Points, in no order, along strands that fork, close into loops and pass close to each other.
In the rows, 128 means zero.
Two points are linked if the straight distance between their rows is under 108. Some points are linked to none.
Q793: [109 161 160 169 105 155 101  98 100  76 153 147 130 145 133 109 143 128
 145 112 117 182 154 158  97 130 115]
Q615: [137 126 146 122 168 131 136 115 139 103 109 120 105 184 170 130 109 143
 132  82 167 135  99 115 108  88 168]
Q517: [104  90  87 102  93 101 153 122 128 108 163 121 104 148 151  92  67 125
 134 149 122  80 134 109 104 200 195]
Q186: [144 157 113  88 132  87 146 183 121 137 155 150 152 163 121  91 172 130
 143 111 143 162 142 106 154  65 105]
Q468: [154 111  80 128 114 110  91 103 129 145  95 115 126  80 111 158 100 147
  92 108 121  79 117 138 101 131 136]
Q40: [ 78 110 155 138 126 116 161 139 165 125 122 138  95 183 171  81 112 122
 166 128 192 138 167 120 175 135 174]
Q213: [122 160 132  67 122 101 168 154 122 101 154 149 137 178 154 114 155 123
 147 120 138 155 141 118 128  82 131]
Q325: [ 89 114 102 153  91 126 170  99 132 101 159 128  98 126 157  97  74 103
 140 138 120 127 148 127 110 196 188]
Q524: [132 100 114  38 162 142 152 143 157 133 145 100 132 201 144 118 114 159
 131 142 121  59  51  93 105 169 189]
Q803: [122 112 153 145 163 165 119  76 127 155 120  80 125 156 151 148 100 159
 168 140 139 133  98  94 132 143 119]
Q318: [150 110 119 187 163 145 116  68 129 155 110 111 140  92 118 145  82 127
 141 101  72 114  93 117 125 139 147]
Q633: [ 93  82  94 132 139 143 169 121 133 159 155 129 140 119 111  99  88 108
 175 180 144  78 130 113 117 186 130]
Q259: [101 157 130  94 118 141 189 150  95 139 200 143 146 150 141  82 134 110
 173 175 132 154 128 115 129 134 108]
Q867: [191 149 111  83 146 102 105 181 111 106 125 131 124 142 139 111 178 135
  87 157 164 134 107 121 106  69 127]
Q207: [105 112 135 174 111 128 118 134 158 146  75 126 133 123 131 170 137 121
 110 117 176 126 165 138 150 114  88]
Q98: [127  69  89 133 136 139 127  90 112 136 132 120 145 108 129 176  54 118
 139 130  77  70 118 143  99 225 125]
Q54: [ 57  89 147 225 113 152 161 113 170 123  60 118  86 117 147 133  96 102
 120 141  76 125 165 144 143 209 107]
Q117: [114 131 128 154 130 114 140 197 129 160 109 171 139 208 174 127 170 132
 169  94 199 172 172 135 180 102  78]
Q589: [ 78 136 109 146 118 114 114 145 151 132 121 143  99 158 142 107 121 136
 125 122 163 116 138 147  97 102 149]
Q218: [149 106 122 167 124 102  55 124 128 137  73  94 119  74 100 150 129 140
  80 127 136 134 140 154 140 117 114]
Q380: [166 132 157 127 179 117 139  99 140  88 150 122 139 137 103  87 142 134
 135  91 142 147 131 113 128  71 177]
Q577: [115 157 113 181  89 118 129 104 157  83 131 143 107 107 123 147 109 116
 100  63 113 133 154 162 102 128 153]
Q704: [115 162 142 103 129 151 106  86 103 124 143 113 128 140 136 118 117 160
 121 130  75 133  94 127  88 146 153]
Q143: [156 126 126 113 150 163  82 101  93 153 145 118 125 127 131 151 104 162
 144 144  84  91  43 110 104 174 138]
Q699: [101 134 158 167 134 133 121 120 154  86 112 132  63 212 208 100  98 146
 144  98 164 152 124 128 117 137 187]
Q462: [160 117 144  50 109 168 144 106 109 130 187 134 141  85  96 167 132 122
 138 142  92  94  68 131 129 193 118]
Q596: [ 79 112 116 126 137 142 147 130 124 175 124 133 147 124 120 112 127 121
 149 156 167 109 140 115 125 119  98]
Q876: [160 133  72 112 133  93  95 154 139 123  92 114 130 112 118 115 149 151
  60 110 175  99 118 135  95  74 172]
Q415: [ 96 121  79  87  97 101 179 153 113 137 168 153 132 122 136 116 120 102
 144 161 129 107 153 137 123 165 134]
Q609: [189 138 137 128 122 121  77 121  80 116 133 107 120  58 102 149 144 124
 101 165 130 156 125 143 117 126 112]
Q608: [ 89 142 119 169 115 123 181 136 125 155 149 173 144 110 100 100 151  88
 131 121 106 125 164 148 124 119 102]
Q846: [109 133 146 100  99 113 168 155 105 110 150 140 107 198 193 115 128 121
 156 167 175 173 157 115 155 144 120]
Q368: [ 62 102 113 117 136 151 125 137 130 185 104 128 160 100  80 110 126 130
 137 171 106  95 144 126 143 129  66]
Q662: [177 131 130 160 125  93  98 111 131 105 147 131 132  67  77  97 149 122
  92 115 109 148 151 154 126  95 161]
Q424: [164 139 156  74 124 146  53  95  98 136 123 102 130  69  92 140 122 140
  96 154  60 131  81 140 154 160 125]
Q59: [110 111 100 159 103 114 131 118 155 114 117 105  82 173 194 132  59 146
 132 106 136 101 131 112 121 179 178]
Q363: [123 103 121  25  90 156 164 153 129 140 176 120 131 158 126 151 123 136
 160 178 132  91  93 113 142 183 110]
Q145: [ 66  88 117  97 103 131 147 111 129 145 124 125 130 120 125 130  99 124
 132 180  94 108 168 128 131 203 106]
Q775: [ 92 127 134  97 108 141 177 122 112 110 169 120 112 151 147 112 113 115
 165 188 148 129 145  95 153 196 138]
Q457: [112 105 114  68 113 117 189  89 137 116 142 113 130 147 144 148 109 131
 129 127 137 111 142 114 141 149 141]
Q440: [ 81 120 126  92 125 158 118 102 107 145 141 125 145  96 105 130 100 129
 139 169  62 107 121 143 120 189 107]
Q804: [134 136 114  83 170 117 149 126 139 119 146 135 127 119 115  89 118 138
 127 110 132  90  82 108  96  87 185]
Q396: [121 167 165  61  99 193 124 132 101 119 188 122 141 117 112 125 143 152
 160 175  90 139  58 133 126 172 114]
Q555: [ 85 110 160 170 138 149 102 113 138 145 102 119 101 177 154 122 113 152
 147 148 193 138 142 121 128 115 113]
Q529: [129 136 155 156 161 134 119 119 169  73 115 138  93 191 181 116 112 151
 132  62 144 152 116 119  98 100 175]
Q821: [170 151 173  68 125 161  98 152 125 164 156  97 155  83  65 121 169 148
 139 180 127 127  73 101 182 112 100]
Q58: [146 137 131 139 114 114  57 162 128 109 104 144 105 161 115 111 172 145
  87 112 157 145 165 147 116  62 118]
Q610: [ 74 121 125 208 140 131 178 184 161 181 119 181 132 129 118 108 164  84
 155 132 165 118 164 141 156 126  88]
Q570: [180 153 173  75 138 164 103 106  97 112 169 111 121 116 107 131 155 151
 123 147  98 134  58 107 113 131 155]
Q953: [ 71 101 154 216 106 146 176 144 175 133  95 153  82 119 150 115 122  80
 140 149 123 121 183 146 159 196 115]
Q150: [121  64 115 143 122 126 137 124 108 123 136  96  97 154 158 113  71 116
 164 164 158  91 142  90 152 227 168]
Q687: [161 114 115  76 126 139 164 102 107 127 163 114 146  75 107 184 115 120
 142 135 128  99 103 116 112 159 124]
Q849: [ 90 134 125 106 139 124 204 136 120 117 176 146 132 154 145  75 112 108
 180 175 172 121 138 110 149 137 137]
Q169: [ 88 170 133 200  95 114 155 178 162  94 155 180  93 134 143 132 141  76
 149  83 164 141 151 182 116 118 155]
Q473: [ 94 108 152 208 149 151  87 124 124 141  69 138 134  76  79 104 142 103
 113 136  87 132 137 155 130 115  77]
Q441: [106 160 145 184 123 127 125 173 182  96 127 157  79 152 159 155 131 109
 142  70 209 125 137 190 118 108 152]
Q6: [137 143 164 148 145 123 115 166 154  80 120 167 106 204 164 116 171 129
 156  72 195 156 159 156 141  65 124]
Q253: [108 103 159 132 163 174 112 128 103 166  73 114 142  60  78 120 134 107
 116 178  65 128 123 133 157 127  54]
Q976: [164 146 101 155 175 117 106 133 151 106 117 122 109 146 147  99 115 156
  98  73 116 104  78 106  76  87 197]
Q387: [108  83 100  89 107 113 111  92 142 143 105  86 127 156 152 159  62 157
 131 127  99  77 138 122 118 205 139]
Q698: [174 139 127 143 140 118  36  95  83 138  99 100 126  96 130 177  96 165
 100 123  66 121  78 131 123 148 142]
Q557: [139 108  98 172 137 112  84 109 146 148  65 106 135  63  85 154 112 136
  87 108 120 104 128 142 121 124 140]
Q362: [134 123 175 112 161 161 140  96 122 153 138 100 155 104  83 126 141 133
 143 154 137 128 124  92 162 102  97]
Q61: [132 141  96  69 143 117 141 163 137  72 110 138 112 159 186 145 154 131
  71 110 135 116 113 128  67  85 166]
Q592: [ 68 107 125 158  98 130 152 114 136 133  92 134 132 111 132 143 113 106
 126 160 103 124 181 146 132 163  83]
Q132: [114  92  86 111 107 135 152  91 111 128 153 125 131  87 133 173  86  97
 133 137  83  92 137 151  90 212 121]
Q495: [146 173 129 125 122 169 127 161  75 146 189 138 168 103  93  94 164 128
 171 175 102 174 106 114 127 113  65]
Q494: [138  91 128  63 139 141 151 107 143 154 157  90 137 172 136 144  99 162
 162 144 124  64  64 102 129 187 162]
Q994: [135  86 126 139 159 163 126  90 102 160 111 106 142  86 106 176 106 115
 139 154 117  94  97 117 102 172  84]
Q516: [172 111 115 117 124 134 182 103  98 120 130 122 144  83 128 202 136  96
 131 135 147 129 140 125 128 138  93]
Q113: [116 133 161 178 123 120 139 147 182 100 130 165 124 158 106 123 168 108
 135  48 163 146 181 161 166  80 136]
Q153: [107 110 104 100 111  79 197 133 165  89 109 138 107 158 193 149  99 115
 130 106 181 112 164 138 157 144 169]
Q534: [ 93 117  90  97 158 119 136 174 182 107  79 140  99 188 198 111 112 149
 116 109 202  89 108 133  99 122 176]
Q323: [160  84 112 111 123 138 135  74 121 148 158 110 140 138 146 183  80 137
 156 122  80  77  87 118 119 213 141]
Q773: [155 140 121 205 147 109  81  86 148 139  90 102 130 161 140 145  75 183
 126  68  80 110 110 107 144 110 151]
Q954: [120 115 126  25 140 153 153 158 140 110 145 100 104 197 175 125 133 143
 116 167 120 103  66  93 101 160 163]
Q995: [102 122 126  81  97  89 184 102 166 106 131 122 121 164 161 138 108 128
 126 112 140 133 166 121 142 141 165]
Q254: [ 82 150 114 141  92 120 129 130 137 137 148 159 135 110 112 116 139 119
 123 121 108 139 166 143 110 115 113]
Q118: [ 73 124 137 166  97 125 120 132 135 138  78 150 135 103 109 152 143 102
 106 129  70 146 184 165 143 128  63]
Q825: [ 75 116 148 189 119 146  72  96 120 131  76 116 109 140 139 156  86 156
 127 118  96 152 139 134 111 156  99]
Q646: [140 116 170 195 166 152 114  66 124 142  96 103 155  72  94 116 115 123
 131 111  62 132 124 108 145 136 117]
Q872: [ 91 120 144 151 139 114 169 179 147 167 109 161 136 194 167  99 148 119
 173 131 205 165 164 121 188 118  94]
Q628: [ 63  83 106 139 121 132 168 102 172 165 120 135 141 106 105 107  98 119
 132 119 110  85 160 130 127 155 146]
Q431: [103 149 121 103  96 122 104 162 113 134 117 143 110 190 165 143 149 150
 127 145 168 151 157 133 116  94  87]
Q394: [191 133 129  77 154 129 113 112 115 105 116  87 119 139 146 157 146 148
  77 113 129 122  78  98 107 107 172]
Q425: [ 97 127 136 139 124 153  56 102  83 138  94 112 105 125 133 150  97 144
 125 160 106 140 110 138  98 144  84]
Q18: [112 166 121 114 106  88 132 163 169  71 124 168 102 171 143 101 156 122
 107  65 135 132 154 162 106  76 168]
Q212: [ 68 108 131 182 152 168  88 100 118 146  81 132 133  89  90 104  99 114
 125 142  66 123 105 152 119 152  91]
Q290: [161 139  89 102 178 124 134 117 141 121 136 114 129 140 148  97 111 146
 111  91  95  85  61  93  85 103 210]
Q85: [176 131 160 100 147 160 120 101  85 134 140 124 156  15  83 152 145 106
 114 166  70 139  97 134 154 172  92]
Q215: [150 160 176 145 120 160 105  98  84  78 170 141 152 135 104  91 171 130
 150 131 108 193 152 146 111 109  96]
Q734: [116  98  91 117 171 113 145 156 165 110 104 119  98 199 208 102  80 145
 132 122 170  88  93 116 109 162 205]
Q333: [112 155 111 122 110 101 112 196 104 164 128 157 131 198 172 127 170 140
 142 120 167 171 153 127 138  88  73]
Q245: [ 91 112 161 143 136 152 128 100 124 136 109 109  97 180 171 130  92 150
 156 146 177 136 123 106 138 151 139]
Q357: [171 127 141 139 139 122  61  89 112 139  81  76 124 128 134 169 105 172
 100  98 100 132 104 114 127 121 138]
Q454: [150 145 166  92 132 140  37 131  85 141 129 111 139  72  75 110 144 143
 106 175  76 157 105 147 146 127 110]
Q981: [185 118 107  96 174 139 143 105 130 133 136  91 128 149 144 139 108 150
 140 103 126  70  45  96 100 126 188]
Q268: [132 114 145 129 160 169  79  85  90 155 125 102 135 100  99 161  98 140
 147 157  96 112  60 123 119 165 105]
Q828: [ 91 119  93 170 103 120 120  92 152 132 103 117  99 143 157 167  61 151
 127 100 104 113 136 135 110 168 154]
Q762: [165 128 116 123 127 107 152 118 121  94 108 137 120 136 160 183 144 120
 108 100 183 138 128 127 123  90 135]
Q233: [109 152 112 138 129 102 151 158 133 125 128 173 122 153 142 117 141 119
 141 104 188 122 145 148 129  80 132]
Q889: [114 142 144 194  93 134  72 130 138  96 116 147  91 162 146 151 124 134
 118 101 158 142 134 151  92 113 119]
Q613: [166 135 139 150 121 117  47 137 104 104 119 130 115 138 111 114 156 144
 100 131 136 167 143 141  99  85 126]
Q176: [151 153 125 136 136 152 124 176  80 155 152 133 177  71  78 106 168 102
 147 182  78 178 126 125 160 121  41]
Q583: [173 169 122  45 142 110 134 192 112 104 156 127 132 144 145 123 176 126
 108 149 140 142  96 109 107  71 130]
Q551: [ 88 128 168 171 111 126 136 107 171 116 122 146 122 155 120 126 142 120
 131  89 147 151 189 143 146 113 130]
Q206: [ 94 134 140 180 130 161 190 115 117 135 155 153 160  87 104  91 152  89
 139 148  86 144 161 137 121 117  94]
Q165: [181 140 111  85 160 119 113 149 129  78 120 111 111 133 163 142 143 133
  68 114 124 127  88 111  70  83 182]
Q969: [199 137 148 153 176 103 117 119 149  68 121 131 121 123 115  87 143 127
 117  79 159 153 117 116 115  69 200]
Q341: [161 144 109 107 152  91 105 212 113 120 111 147 131 166 151 118 181 131
 108 116 189 145 120 130 118  47 117]
Q170: [160 149  96  53 106 129 150 178 103 182 178 142 175  73  96 143 157 119
 141 156  77 127 113 108 161 126  72]
Q174: [142 124  77 152 132 109 136 157 110 166 129 148 157  62  88 125 153 101
 109 148 141 107 142 127 133 112  98]
Q95: [166 110 177 165 146 135  82  74 126 116  91 100 141  92  86 134 134 130
 113 106  95 170 156 118 151 118 115]
Q644: [117 126 178 108 151 176 138  73 134 147 140  89 134 158 120 134 128 149
 164 131 145 140  98  85 145 122 124]
Q973: [138 151 158 139 136 121 143 112 140 102 162 147 148 124  89  67 147 119
 139  95 122 158 161 131 134  70 146]
Q842: [110 128 140 128 114 141 146 130 103 145  92 153 154  81 112 147 150 105
 110 146  57 154 174 144 146 129  61]
Q119: [131 133  90  45  96 138 161 179 105 178 183 126 167 116 112 150 152 133
 165 160  99 122 124 114 161 148  72]
Q371: [154 154 167  73 137 140 166 108 109  85 162 132 136 157 137 134 153 122
 146 126 137 158 129 107 130  88 134]
Q835: [192 134 154 132 144  92  95 109 134 133 154 105 150  74  65  85 143 135
  95 169 113 158 128 140 164 103 162]
Q57: [137 138  72 101 131  93 207 168 102 162 165 156 162 113 129 133 147  97
 154 109 120 149 131 110 150 121  88]
Q160: [120 109  73  89 151 115 158 122 150 138 135 122 134 125 116 102  97 132
 130 106 158  62 106 125  95 118 173]
Q450: [115 144  95 144 131 113 132 186  89 193 139 155 166  90  86  99 164 105
 134 150  88 152 147 118 138 118  42]
Q158: [189 169 141  55 128 116 161 158  96 123 191 128 173 112 104 119 175 121
 139 138 106 170 108 106 167  90 105]
Q574: [133 174 151  81 105 184 135 155  90 129 201 134 149 128 114 114 165 137
 173 184 109 165  87 119 118 122  96]
Q749: [106 130 152 176 131 142 125  69 156 122 115 134 127 130 116 121 113 130
 134  83 102 155 152 124 121 124 143]
Q303: [134 116 102 108 121 107 168 138 151  96  96 134 113 151 177 172 110 129
 118  93 189 115 136 142 125 118 151]
Q878: [ 98  66  95 147 127 134 191 105 149 142 143 134 143 101 120 119  78  85
 145 148 123  72 163 129 116 192 130]
Q898: [ 83  81 120 113  97 118 130  88 140 134  99 103 120 131 145 151  70 140
 125 136  85 110 169 125 140 216 128]
Q9: [ 92 112 152 202 107 136 137 131 191 132  75 128 104 128 146 182 114 112
 116  96 170 118 163 155 147 149 106]
Q129: [193 166 120  62 114 108 133 155 100 141 176 130 160  63  87 132 172 124
 109 161  86 146 118 114 162 122 112]
Q575: [143 147 117 115 138  80 146 186 129 159 147 167 159 181 114  96 179 134
 151  57 146 199 153 115 169  82  96]
Q115: [128 137 100 167 115  80  92 185 125 183 119 152 144 124  86  99 183 123
 104 117 137 148 164 145 161  85  83]
Q670: [129 125 104   6  96 129 166 182 127 151 164 126 156 160 135 160 142 138
 155 166 142 109 112 112 142 148  96]
Q811: [151 143 135 129 149 114 110 191 128  98 110 165 124 201 159 111 187 137
 140  99 204 150 137 141 124  57 118]
Q302: [125 128 125 172 126 103 159 141 147 152 123 157 157  93  95 127 158  88
 115  89 125 126 171 141 163  88 115]
Q504: [155 154 147 132 115 136  60  93  93 114 134 122 117 109 119 114 115 155
 100 122  61 156 113 139  90 116 157]
Q654: [122 112  83 133 120 121  97  87 130 146 101  99 120 156 167 178  62 167
 133 124  77 100 111 126 108 183 138]
Q349: [118 126 116 169 135 142 123  84 138 143 121 125 120 105 115 132  99 132
 133  99 117 119 123 109 106 119 144]
Q389: [108 122 107  66 185 132 144 176 168 100  89 128 116 196 200 109 133 136
 106 139 182  92  97 109  91 104 167]
Q485: [112 143 155  77 106 165 138 110 103 121 185 118 124 152 145 124 110 143
 150 166  97 139  86 122 110 172 140]
Q723: [ 74  75 132 193 114 134 166 138 160 135 101 127  92 129 153 116  99  99
 145 155 157 103 179 127 165 201 141]
Q663: [114  86 115 137 125 113 121 125 128 116 123  90  77 172 194 107  59 146
 141 141 154  97 127  86 148 200 186]
Q737: [137  95 124 134 148 161 169 107 105 145 118 118 145  93 127 179 124 100
 143 161 150 114 129 117 130 149  69]
Q988: [199 114 104  99 151 147 110 106 111 153 155 109 135 117 133 165 107 149
 139 117  92  62  25 111  97 163 159]
Q920: [111 155 145 172  83 124 106 166 157 105 113 153  87 162 157 181 143 114
 124  85 187 139 164 177 122 108 121]
Q191: [ 83 119 125 207 104 131 133 111 184 121  97 132  83 136 148 149  82 132
 128  85 147 115 150 150 137 166 148]
Q82: [154 147 131 112 129 138  41  87  72 144 110 108 128  84 123 171  88 141
 114 126  27 123  70 137 137 166 119]
Q398: [ 64 123 152 229 121 151 175 187 181 155 117 162  94 134 141 103 150  78
 150 132 157 107 177 165 154 159 116]
Q934: [118  96 136 137 150 161 166  78 117 137 100 125 156  49  99 151 121  93
 119 128  59 108 142 134 130 178  91]
Q89: [138 148 114  81 108 137  74 160  86 153 133 122 137 112 110 139 157 150
 123 181 133 133 111 132 112  94  81]
Q661: [ 93 112 160 172 135 147  91 108 143 155  80 127 133 139 123 138 141 138
 119 140 166 133 158 124 141 107  80]
Q631: [ 98 154 130 151 103 128 177  97 133  79 172 144 112 147 157  83  97 119
 149 116 118 140 135 141  88 143 187]
Q758: [202 126 135  73 156 111 120 127 131 150 112  82 161  97  78 122 156 145
 101 155 171 118  99 101 174  97 145]
Q857: [117 179 116  68 110 138 155 179 101 153 189 139 147 157 130  89 158 140
 164 169 126 147 103 114 127 107  99]
Q691: [ 96 121 121 155 149 166 171  87 121 145 161 124 139 101 111 103  92 115
 169 153 115  89  97 116  98 165 147]
Q602: [163 116 173 154 114 115  90  87 138  86 111 114 136 121  83 133 161 136
 102 100 104 172 194 132 158  98 120]
Q721: [113 177 139 153  96 140 154 130  83  81 180 165 139 155 151 102 142 102
 152 136 140 184 153 165  97 119 112]
Q329: [170 124 105 124 151 103 117 134 117 160 124 112 154  78  87 120 160 126
 107 155 162 111 128 128 142  88 129]
Q36: [134 124 123 109 178 133 148  99 136 130 125  96 117 171 167 130  99 153
 149 105 155  99  72  86 113 119 170]
Q907: [147 131 133 144 145 124  72  67 143 151  80  89 133 176 141 145  97 180
 114  80  94 113 111  93 135 122 150]
Q601: [198 175 112  64 120 112 147 194  86 114 191 143 140 126 128 138 180 122
 138 150 121 168  95 114 133  89 101]
Q395: [116 133  75 101 104  97 180 154 102 149 162 157 157 113 128 136 136  97
 139 138 130 120 142 132 119 126  95]
Q820: [141 136  90 157 124  97 115 184 117 195 127 148 169  90  78  95 170 121
 118 141 123 138 141 123 154  93  78]
Q316: [ 80 115 104 158 145 132 169 151 143 183 135 162 142 134 122  95 135 111
 159 148 192 108 151 128 147 109 107]
Q391: [120 150  91  78 124  79 148 197 165  79 107 171 108 162 167 125 151 124
  87  83 153 122 145 143  99  74 162]
Q66: [214 164 148  65 110 110  91 160  95 135 171 116 146  90 102 132 173 135
  91 187 101 169 109 141 161 123 113]
Q544: [126 156 120 143 115 109 111 139 165  64 131 153  95 147 134 100 132 137
  95  47 116 133 138 147  84  86 192]
Q286: [106 160 134 148 102 129 186 118 103  76 190 148 129 143 150 101 123  98
 157 140 133 169 138 144 104 149 145]
Q788: [ 84  91 134 191 140 150 142  82 154 128  60 117 119 103 135 142  78 123
 124 114  49 127 142 140 129 187  98]
Q177: [131 132 152 114 117 114 126  97 122 135 118 126 152 130  91 137 155 133
 105 111 119 153 177 114 161  84 104]
Q682: [ 88 128 150 165 153 174 178 100 120 155 154 138 151  89 103  85 119  95
 170 165 105 121 131 114 113 147 109]
Q146: [199 133 124 146 175  96  86 124 144  96 121 105 118 125 125  79 136 145
  80 104 129 137 101 112 100  78 213]
Q564: [169 171 169 104 130 146 124 109  91  70 176 125 145 135 113 101 162 125
 128 130 110 182 137 123 113  91 124]
Q172: [105 126 138 167 134 140  79 129 107 144 107 127 142  84  72 101 142 124
 111 146  94 148 152 145 127 101  88]
Q866: [189 130 141 103 144 119 133 105 117 102 117  94 126 121 136 154 138 142
 107 112 162 139 112 117 122  97 147]
Q62: [104 119 160 110  99 131 185 115 101 116 151 116 126 164 169 140 122 112
 159 185 150 164 161 114 169 180 104]
Q271: [139 136 141 178 137 110 113 146 185 104 118 142 122 114  81 123 158 118
 112  50 175 122 152 159 152  69 163]
Q598: [148  99 127  83 129 147 149  88 122 133 170 100 131 171 153 156  84 149
 169 136  81  90  68 103 129 225 169]
Q274: [106 106 135 155 151 124 133 162 150 101 107 122  62 202 216  87  81 144
 139 128 192 119 104 110 123 155 208]
Q151: [ 90 152 118 192  90 123 172 143 175  87 147 167 101 107 134 140 110  88
 131  74 137 115 149 177 107 138 155]
Q600: [160 128  72 136 122 104  89 118 143 123  95  95 118 108 127 145 114 160
  69  79 140  94 117 127  99  91 183]
Q961: [197 113 142 142 148 130 110  91  98 122 123 100 143  33  88 160 135 105
 100 160 100 149 119 144 147 152 111]
Q109: [142 114 147 195 106 103  53 151 125 137  70 123 124 103  96 157 169 123
  96 135 145 155 166 155 152 104  77]
Q684: [154 132 125 133 118 121 162 118  94 105 126 137 131 117 150 184 147  98
 121 121 166 155 154 134 126 100  90]
Q421: [219 145 147 100 124 119  77 130  83 103 159 114 128  84 102 133 168 131
  85 178 111 180 123 152 121 123 126]
Q381: [150 151 173  65 113 183  92 143 105 147 167 117 139  78  82 133 163 152
 144 182 107 121  56 120 147 138  96]
Q743: [111 160 138 173 120 124 115 139 184  85 118 143  74 170 148 115 108 142
 123  52 140 124 121 149  94 101 196]
Q458: [126 124 125  51 146 139 135 154 141 114 120 107 109 192 175 129 140 146
 123 158 164 106  86  99  91 106 144]
Q133: [ 94 129 106 106  77  96 149 162 114 136 121 146 113 185 186 150 132 126
 130 160 173 145 166 133 137 137  95]
Q446: [ 87 102  74  94 104 105 152 144 133 123 153 144 115 145 143 105  84 118
 139 153 140  77 151 134 101 168 164]
Q14: [ 96  43 120 184 124 128 154 113 145 139 109 101 110 131 153 121  63 108
 140 147 126  81 167 100 152 237 149]
Q733: [114 132 167 147 151 124 150 158 156  88 124 176 101 196 191 110 135 120
 169  96 223 159 148 146 161  97 131]
Q975: [143 136 125 185 111 114 127 100 132 102 129 140 122  67 103 140 145 102
  88  97 102 147 158 150 112 107 134]
Q512: [ 63  94 140 189 136 139 160 109 188 169  86 135 127 119 113 109 122 112
 131 120 140  96 169 129 142 136 122]
Q712: [201 134 161 122 164 113 109  93 113 122 165 105 141  85  86  94 140 135
 126 144 127 142  85 109 134  93 175]
Q597: [112 155 120  90 105 117  93 160  93 155 133 134 150 112 107 130 155 139
 107 162  97 155 160 136 142 107  63]
Q677: [114 132 146 165 106 137  61 108 138 116  78 114  98 178 155 163 105 162
 111 105 135 153 141 129  94 118 120]
Q768: [195 131 155  78 136 130  85 138 127 168 138  81 167  78  74 112 159 149
 112 189 129 135 117 109 183 106 119]
Q669: [ 77 112 127 138 150 169 101 103  98 147 103 133 151  74  92 119  85 123
 130 152  32 114 100 146 122 183 101]
Q428: [146 141 111 183 121 100 119 152 175 103 105 141 116  97 114 150 139 118
  91  62 181 106 131 157 126  92 154]
Q887: [122 107 122 112 119 142 186 110 116 150 117 143 165  76 106 149 144  92
 120 145  56 121 173 133 145 151  73]
Q855: [112 131 131 135 128 139  54 126  88 155 105 120 111 117 108 131 130 153
 126 167 140 136 107 133  96 110  91]
Q584: [152 148 114 153 134  98 112 172 181 104  59 130 108 131 131 144 145 135
  99  54 217 110 117 164 133  72 163]
Q918: [ 99 134 140 142 118 122 192 166 121 138 145 159 118 185 174 112 139 107
 177 154 182 173 169 113 179 134  98]
Q722: [122 120 140 107 119 102 178 112 154 142 109 130 165 139 121 145 163 127
 120  95 142 147 186 111 180  90 115]
Q322: [151 113 119  41 123 117 170 112 125 115 158 110 147 124 124 183 124 125
 136 130 135  88 109 127 130 145 130]
Q163: [145 147 115 162  95  77  72 185 138 145 107 146 134 149  91 118 183 129
 100  96 161 148 175 155 147  70 101]
Q702: [ 98 141 122 112  99 112 115 112 136 117 132 143 113 147 128 117 128 140
 112 116 126 140 146 140 103 104 135]
Q796: [167 131 169 133 161 150 107  79 109 149 151  96 148  95  86 115 133 135
 136 148 120 135  98 101 148 105 142]
Q498: [139 158 112 227 126 120  91  90 154 132 116 133 114 143 143 125  74 162
 142  74  75 115 108 121 117 135 155]
Q539: [175 137 135 150 116 109  31 120 105 108 121 114 107 109 110 113 130 149
  87 128  93 158 125 146  90 106 150]
Q332: [120 135 101 153 120  83 171 177 141 145 135 173 146 137 124 135 159  93
 125  76 162 134 148 140 150  88 115]
Q461: [183 132 162  58 118 166 120 101 116 141 170 120 148  45  85 176 148 124
 123 147  76 111  69 125 167 179 116]
Q883: [132 140  96 120 139 105 107 158 168 122  70 130 119 143 138 114 145 150
  93  82 196 104 116 130 106  63 167]
Q913: [120 130 165 118 148 153  83 121  86 141 106 114 149  74  75 114 136 121
 116 178  68 150 131 134 148 124  70]

A fork is a point with three links, a tip a point with one. Leave the first point through the second and follow the links. Name the first fork or tip that comes.
Q177, Q602 -> Q109
Q132, Q98 -> Q529
Q889, Q677 -> Q597
Q421, Q609 -> Q687
Q773, Q907 -> Q913
Q58, Q613 -> Q396
Q428, Q271 -> Q722
Q975, Q662 -> Q828
Q274, Q734 -> Q132
Q743, Q544 -> Q762

A tip is a point with one link. Name the tips that can be reached along the links from each point below, in the order of the rows.
Q524 -> Q363, Q132, Q973, Q160, Q733
Q589 -> Q512
Q564 -> Q57, Q575
Q551 -> Q109, Q722

A piece is two or more points that can be reached from each other along the links. Count, over all rows, the pieces, the separate loops (a circle has one, a figure eight two, a Y none), the forks (points with three links) and the tips (points with one).
pieces -> 6
loops -> 6
forks -> 16
tips -> 16

Name the points in between on the shortest way along the links from the first point to the second, in order.
Q631, Q213 -> Q286, Q721, Q793, Q215, Q564, Q371
Q57, Q575 -> Q395, Q415, Q446, Q517, Q325, Q631, Q286, Q721, Q793, Q215, Q564, Q371, Q213, Q186
Q268, Q119 -> Q994, Q737, Q516, Q687, Q462, Q461, Q85, Q961, Q609, Q421, Q66, Q129, Q170
Q534, Q85 -> Q734, Q274, Q699, Q529, Q615, Q36, Q981, Q988, Q143, Q268, Q994, Q737, Q516, Q687, Q462, Q461
Q398, Q835 -> Q953, Q723, Q14, Q150, Q663, Q59, Q828, Q191, Q9, Q207, Q661, Q555, Q245, Q803, Q644, Q362, Q796, Q712
Q66, Q733 -> Q129, Q158, Q601, Q583, Q867, Q341, Q811, Q6
